Points on a hilly landscape, in no order, each with its height.
From any point a ball rolls to the lowest of the 2 points nearest to it. It stops when none of these is lower. Distance is the straight distance between rows; heights are no part of it.
k722 h=69.5: [  4  -7  -2  23  -9  10   2  37 -19 -25  11  -2 -21  22  15  -2 -13 -15
   3 -21]
k305 h=29.0: [  4  -4   9  26  25  12  -9 -13   6 -14 -31 -21  -1 -11  -3  28  13   4
   6   5]
k999 h=47.3: [  5  -5  48   6  -1  -2 -13 -15  -4  20  -1   5  16 -41  20 -80  -7  24
 -22   8]
k525 h=56.8: [ 30  11  37  36 -34  -9  18  19   7  -8  31  35  27  -7 -18 -19  -7  11
 -24 -34]
k265 h=42.4: [ 24  -7 -46 -67  -6  14  -7 -34  31  42  -4  17   5 -19  16 -11  -1 -12
  29  -6]
k82 h=55.2: [ 20  28 -13 -35  20   4 -21  -8 -11   1  24  28 -23  34 -34  44 -38   6
  18  -2]
k599 h=39.9: [ -6 -18  23  25 -24   6  35 -13   0  -4 -14 -38  20  -7  20 -38 -10  59
 -41  14]
k203 h=33.7: [-16  14  36   6 -14  23   5  32   9   7 -10   0   0  -7  -9 -18  -4  16
  -5 -17]
k201 h=48.2: [  1  40   9 -31  26 -34  20  -2   5 -25   5  26 -33  24  -6  44 -30 -21
  13  12]
k322 h=43.4: [ 12  50  -8 -43  13 -26  29  16   2 -33  19  26 -28  14  -4  39  13 -10
   5  39]
k221 h=51.9: [  1  11  -8 -16  35 -11  -4 -23 -17 -14   7  -5 -36  22  -3  51 -43  -1
  18  14]
k280 h=46.7: [  7  14  41  16 -31  -8  33  15 -16  -3  46   0 -13  25 -13  -7  26  21
  14   2]
k237 h=64.5: [ 38  36 -16 -37   7  -5 -13  29  -2 -10  63  29 -22  39 -12   5  22 -25
  37  -2]
k873 h=78.2: [  9 -12   5  40 -21  19  12   6 -16  -7  13   9   1   9  -5  -6  14  23
 -50 -15]
k702 h=31.1: [-13  37  -8 -11   7  10  -7   6  -2  -9  -5  33  10 -23 -15  16  -9 -21
 -24 -20]
k399 h=44.6: [-11   4  29  13 -20 -31  14 -10 -11  12  42  20  20  10 -10 -12 -24 -37
  14 -26]
k416 h=67.2: [ 20  11  -6  -3  -8  -5  -4  55 -16 -23  38  23 -25  27  -3   1  11 -17
  24  -7]
k335 h=27.5: [ 16   9   6   3  13  -3  -3 -10  23  31  26  23  10  30  -4  -3  -9 -37
  15 -58]
k79 h=71.8: [ -2  28   8  27  -2  -1 -10  36 -25 -40  12 -25 -32  32  12   0   7   1
  30   6]
k266 h=34.5: [-31 -42 -56 -17  12 -27 -15  -9  17  -2 -37 -43  26  -2   9 -18   6  19
 -16  44]
k513 h=37.4: [-25 -37 -29 -18  -1 -24 -19 -30 -11 -15 -33 -39  18  -7  18  -5 -20  -7
 -11  47]
k99 h=26.9: [-19   3 -50   8  34   2 -28 -14  -2  -2 -48 -19   5  16 -10  32 -12  26
 -12  24]
k445 h=33.9: [-23 -16 -13  34 -12  -7  10 -10  14   5 -30 -48  30  -4  18 -48   3  65
 -24  28]
k293 h=63.0: [ 19 -48   2  16 -20  -3  17 -26  -2  34   3  20  12  -9  18 -36  22   9
 -38   7]
k142 h=27.9: [-16 -15 -20  -2 -12 -17 -18 -14  18  -6 -38 -40  26 -28  14 -54  36  50
 -12  49]
k922 h=22.7: [  0   8 -17  60   7   1  16  -1  11 -18 -30 -28   4  14   5  30  26  28
  13   2]
k521 h=16.0: [ 19 -13  47  45 -26  15  -7  -1 -19  -4 -17 -10  10  14  10 -31 -28  28
 -12 -10]
k125 h=75.4: [ -8 -20  -5  39 -32  -6  22  21 -17 -24   0 -15  11   1  -2   7  -7  25
 -30   1]
k626 h=25.6: [ -2   3   2  -5  44  30 -18  -1  -7   1  15  -2 -39  12   3  15   9 -11
   1 -18]
k239 h=11.5: [ 13 -13 -18  10   4 -17  15  -6 -26  16  16  35  -1   5 -30  50   5 -11
   8   6]
k437 h=55.0: [ 10  22  38   3 -22 -20  30   7  -3   8  19  15  -6  26 -22  17  28  -1
  46  12]
k228 h=33.6: [ 11  -4   2  -9  17   2 -18 -28 -13  34  16  23  -4  36  -5  11 -30 -35
  17 -25]
k590 h=28.1: [-19 -17   4   0  -5  10 -35 -10 -36  -1  19  -5  10 -23  -3 -24 -13 -11
 -19   1]
k776 h=32.3: [-17  -9   7  18   5   8 -16  -7 -40 -11  39 -20 -12  -4 -10   7   4  -1
   2   0]
k218 h=34.4: [ 19  -4 -38   4   5  23 -16 -22 -13  11 -23  11   2  -6 -12  45  -6   9
  13   2]
k699 h=71.6: [ 16 -17 -11 -24 -11  20 -11  -8  26  -8 -16   7  21 -58  14  -4  -3 -21
  -7  -7]
k347 h=36.4: [ 19   7 -31 -37 -31  10 -14 -34  17  19 -30  20  17 -37  23 -36  15 -11
  18   5]
k514 h=75.0: [ 31  29  17  29 -31 -13  16  34 -12 -46  23  -4 -16  32  16  -8  35   6
  19  27]
k150 h=15.8: [-17  16  42  51  -7 -18  14  21  -5 -28  -9 -38  10  23 -13 -13   7  54
  -9  16]
k700 h=60.2: [-27  -5  12  18  20  -5  37  32  10   3   6 -19 -31 -11  18   1  22  12
   2  -6]
k617 h=48.3: [ 11 -37  14 -38   4  -8  -7 -31  20  34 -34   0  -7 -10  25 -38  26 -14
  14  27]
k149 h=63.2: [ 18  12  39  49   0  -7   7  23 -10 -15  25  20  -7 -19  -8 -11  15  17
  -8 -14]
k865 h=11.6: [ -7 -16  11  -9 -30  30 -19  -9   1 -17 -35 -33  12  -3  17 -38 -11   9
 -27  12]
k236 h=39.4: [ -1  21  33  -1  -9   5   2  56   2 -17  -3   6  -9   8 -31   8  22  19
  10   9]
k645 h=62.2: [ -9   3 -31  20 -18   9  25  28 -18 -15  27 -17 -17 -15   8  20  15  15
  28  -8]
k863 h=28.0: [-41   9  35  -1  16   9 -16   8  -2  12 -30  -7   2 -16  -9 -22  -1   6
 -24  10]
k462 h=52.8: [ 16 -29  31  -9   4  10   3 -28  27  26 -38   5   6  -2  23 -21  24  -8
 -27   8]
k57 h=55.6: [ -3  18  25 -18 -27  17   0 -17   8  14   5   4  26  14 -25   5 -16 -21
   8 -27]
k365 h=31.8: [ 27  45  -5  -7  -8 -14  -7  -6   9  -5  52  27  25  31 -42  16   8 -31
   3 -39]
k383 h=18.3: [ 13 -66  -3   0   5   7 -14 -11  -6   7 -19 -32  -5   7  26  -1  -6 -13
   4  15]
k507 h=59.7: [ 13 -57  19  24   7  12  -8  29  -5  15  -3   0 -12  12  -3  -3   4  13
 -16  -9]
k199 h=16.7: [-21  -9 -11  41   0  -4 -12  18  -8   8 -43 -11  17  -7 -11   1   4  31
  -9  18]
k854 h=62.3: [ -8  36  16 -16   8 -19  24  -7  -2  19  14  19 -11   2 -27  33   4  -4
  46   7]
k674 h=22.5: [  3   6   7  24   1 -27  16   8 -15 -26  -5  -1 -15  20 -10  41   7  -7
  18  19]
k958 h=52.4: [ -3  13 -36 -24  -7   8  24  17   1   8  35  19  -8 -17  -7  36  -7 -11
  25 -21]
k349 h=44.7: [ 16 -24 -10 -27 -13 -13 -14 -22  15  -6 -54  -9 -13  -2  38 -49  34   6
   0  34]
k333 h=53.1: [ 31 -32  25   6  -5  -3  -9  -8  11  -3 -23 -12   7 -42  40 -67   6  31
 -17  20]
k262 h=23.6: [-13  -4 -10 -40 -25  14 -40 -26 -19  12  -5   5  24 -17   1 -36 -15 -17
 -20   7]
k545 h=56.9: [ 15 -48  36  17  13  11 -12  17   9  -4 -22 -21   2 -15  13 -34  -5  28
 -31   8]
k968 h=55.5: [-17  20  40  -3  25 -12  31  30  18  -7  22   7 -28 -12  -6   8  31  -7
   6  -4]
k463 h=21.8: [  8 -33   3 -17  23  32 -27 -18  -4  18  -3  -8 -12   2   6  -1  -3 -12
  -2  -5]
k371 h=61.7: [  4  53  21 -31  -7  -2  13   3  20  10  16  17   4  23 -27  18  -7 -21
  39 -28]
k872 h=48.9: [ 11  34  21  15 -40   8  15  -4  18  10  19  24  31   8 -26  -3   5  -5
  -5 -39]
k587 h=64.0: [-26 -10 -34  33  21 -11  23  26   3  -9  -2 -21 -18 -28  12  21  18  18
  12   6]
k254 h=59.8: [-13  13  21 -38  -6  19 -23 -29 -15   3   1  -5  13   2 -36  22 -30 -16
   5   2]
k87 h=17.6: [  3 -18  11 -38 -42   1 -26 -14  -5  -7 -20  -6  20 -24  17 -70   0   4
 -17  26]
k916 h=65.9: [  0 -19 -31  14 -16  23  12   1  -6   1   7 -10 -10 -25  34   3  -6 -10
  14 -19]
k229 h=30.7: [-26 -30 -46  14  21 -10 -16  -9  19  10 -55 -36  27  27  -8   5   3  27
 -12  32]
k446 h=33.0: [-33  28   9 -14  14   5 -10 -12   0  17  -9  12   8 -40  -7 -10  -5 -13
  -4  -1]
k270 h=54.8: [-13   3 -29 -19  36 -14  -9 -37  -9   5 -23   5 -17 -11   8  33 -42  -2
  -9  27]
k285 h=29.2: [ 23  -1  28  -5   9 -15  18 -11  -1 -27  24   7 -12  15 -14  46  10 -32
  15  -1]
k607 h=34.7: [-16  36 -14 -12  20  10  -8  20  -9 -38  -9  12 -20   5  -4  29 -19  -9
 -12  -3]
k395 h=22.2: [-23 -12  -5   8  -1  -4 -27  -5  -5  17 -46 -15  19 -26  -1 -34  10  23
 -18  36]
k387 h=38.5: [-16   5   4   5   1 -14   6 -14 -33  13  31  10 -14  22   2  10 -25 -29
  32 -13]
k392 h=13.8: [-22 -36   0  33   2  -9  -1  -5 -11 -10 -12 -47   3  13  18  -1 -17   4
   9  12]
k894 h=57.8: [  5  17 -32 -13  -3   3   4  24 -23 -13  28  -8 -25  10 -23  39  13  14
  42  13]
k59 h=70.4: [ 26 -22  -2   2  21   7 -39   3  13  19  22  29  17 -23   5 -28   2 -31
 -12 -35]
k480 h=50.1: [ -3  41  40 -30  -2 -23  26  40  19 -10  33  15 -17  15  -6  -8  20 -25
  24   1]
k222 h=47.4: [ -1 -11 -42 -46   3  19   6  -6   5  38  14  11  -4 -28  -2  14 -12  -1
  21 -13]
k50 h=73.1: [ 15 -14 -15  36  -2  16 -17  10  -9  18   2  40   3 -26  12 -21   9  -4
 -21 -23]
k632 h=40.1: [-15   0  55   8  -9   3  -4  15  -6  18  15   7  13 -22  -8 -55 -21  15
 -10 -16]
k414 h=72.6: [-13 -53 -18   8 -27  -9  18   7  -8  -5  -5 -12  18 -22   9  -1 -11   3
 -35  14]
k160 h=70.2: [ -3 -49 -16 -22 -14 -20   5 -17  -6  10 -15  16  10 -15  23 -15  -7 -27
 -36  19]
k832 h=31.0: [ -6   4 -25 -20 -12  31 -12 -13   4  31 -36  -1   3 -27  16 -18   9   9
  16   3]
k141 h=21.9: [ 25  -2  -8  -4  -3  -8   6 -15   8  15  25  37  28   9 -34  33  -1 -27
 -13 -28]
k907 h=26.3: [ -4  15 -24 -39   7  -3   7  -9  20   4  13  27  16 -27   2  11 -28 -41
 -20 -31]
k589 h=30.9: [ -8  14  -9 -11  27  34  -5  -7  17  32  15   8 -18  -6  21 -16   6 -18
   9 -41]
k298 h=38.7: [-10   7  19   6 -20  14  27   2 -10  -5  45  -8  -6   3  -5   3  13  -6
  -3 -20]
k897 h=61.3: [ -6  47 -11 -30  26  16  -2 -37   5   9  17  14 -12  -8  -1  20 -26 -14
  14 -26]
k641 h=20.0: [ 10   7 -17 -23   2 -11  -6 -22  32  38   9  23  30   0   4 -14 -22 -43
  -7 -48]
k793 h=67.3: [  9 -33 -15 -16 -23 -13   7 -31  11  34  14  25  26 -13  18 -35   4 -30
 -26  -9]
k102 h=67.4: [ 12  -4  35  15  20   0 -16  21   5  -5  18  29  -1 -17 -13  -3   3 -19
 -10 -23]
k439 h=44.5: [  5  35  25 -21   8 -13  16  46   2 -23  12   2 -26  36  -8   8  43  -1
  14  37]
k243 h=59.9: [ 20  57 -33 -45   8 -13  -2   9   1  10  49  41 -18  34 -27  24 -15  -4
  30 -14]
k943 h=21.3: [-13  19 -41  -1  38   9  17  -3  20  -4 -35 -31 -22  13  12  46  -5  21
  22   8]
k663 h=32.9: [ 17  13   1   0  39   8 -19  12   1 -25 -22 -11 -18   5 -25  56   4  10
  16  11]
k538 h=26.4: [-22  -5 -29 -12  18  19   6   3  15  14 -45 -24  -9  -9  22   7  -2  12
   1   9]
k882 h=62.1: [  1 -37  14  31   8   7 -18  34 -16 -18  -2 -32 -12  40 -13  12   4  21
  -7   0]
k600 h=68.8: [ 22  -9  -8   2 -20  27   4   9  17   4   7  14  12 -27  15  -8 -13 -22
  16 -44]
k871 h=14.6: [-12  20 -38  28  26 -22  20  -8   2 -24 -11 -26 -14  21  -5  51  13  17
  22  16]
k165 h=57.7: [ -6  32 -25 -36  13   6 -13 -48  -3   3  -9  23  -1 -11   3  24 -56 -15
 -10  -2]
k741 h=57.9: [  4 -20  22  20 -15   5  14 -18   9  20 -12   8  12 -16   9  -5   1  -6
  -8  -4]
k441 h=30.3: [  8 -34 -51   2  15   7 -23 -37 -12   3 -28 -25   7   6  -3  38  -1  18
  -2  29]
k499 h=10.0: [-39  -6   1  53  20 -17  -9  10   6 -16 -21 -38  20  24 -16 -11   8  40
 -29  17]
k561 h=40.2: [ 22  51  11   0 -20 -15  11  31  28  -7  43  36  24  10 -27  -7  25 -20
  -6 -39]
k152 h=7.0: [-20  -8  40  45   0  -9   4  11  -8 -23 -19 -38  -4  20  16 -18 -21  22
  -6   1]
k647 h=38.6: [ -4  34  -6 -19   2  -9  30  29   3 -47  15   6 -19  -1  -4  32  18 -18
 -17   4]
k418 h=40.8: [-10 -47  -9  -8 -22 -22   4 -24   7 -10 -39 -45   9  10  40 -38   6   5
 -11  37]

Where does a ball stop that starts at each point below?
k958 | k871
k587 | k863
k854 | k865
k793 | k99
k514 | k865
k507 | k863
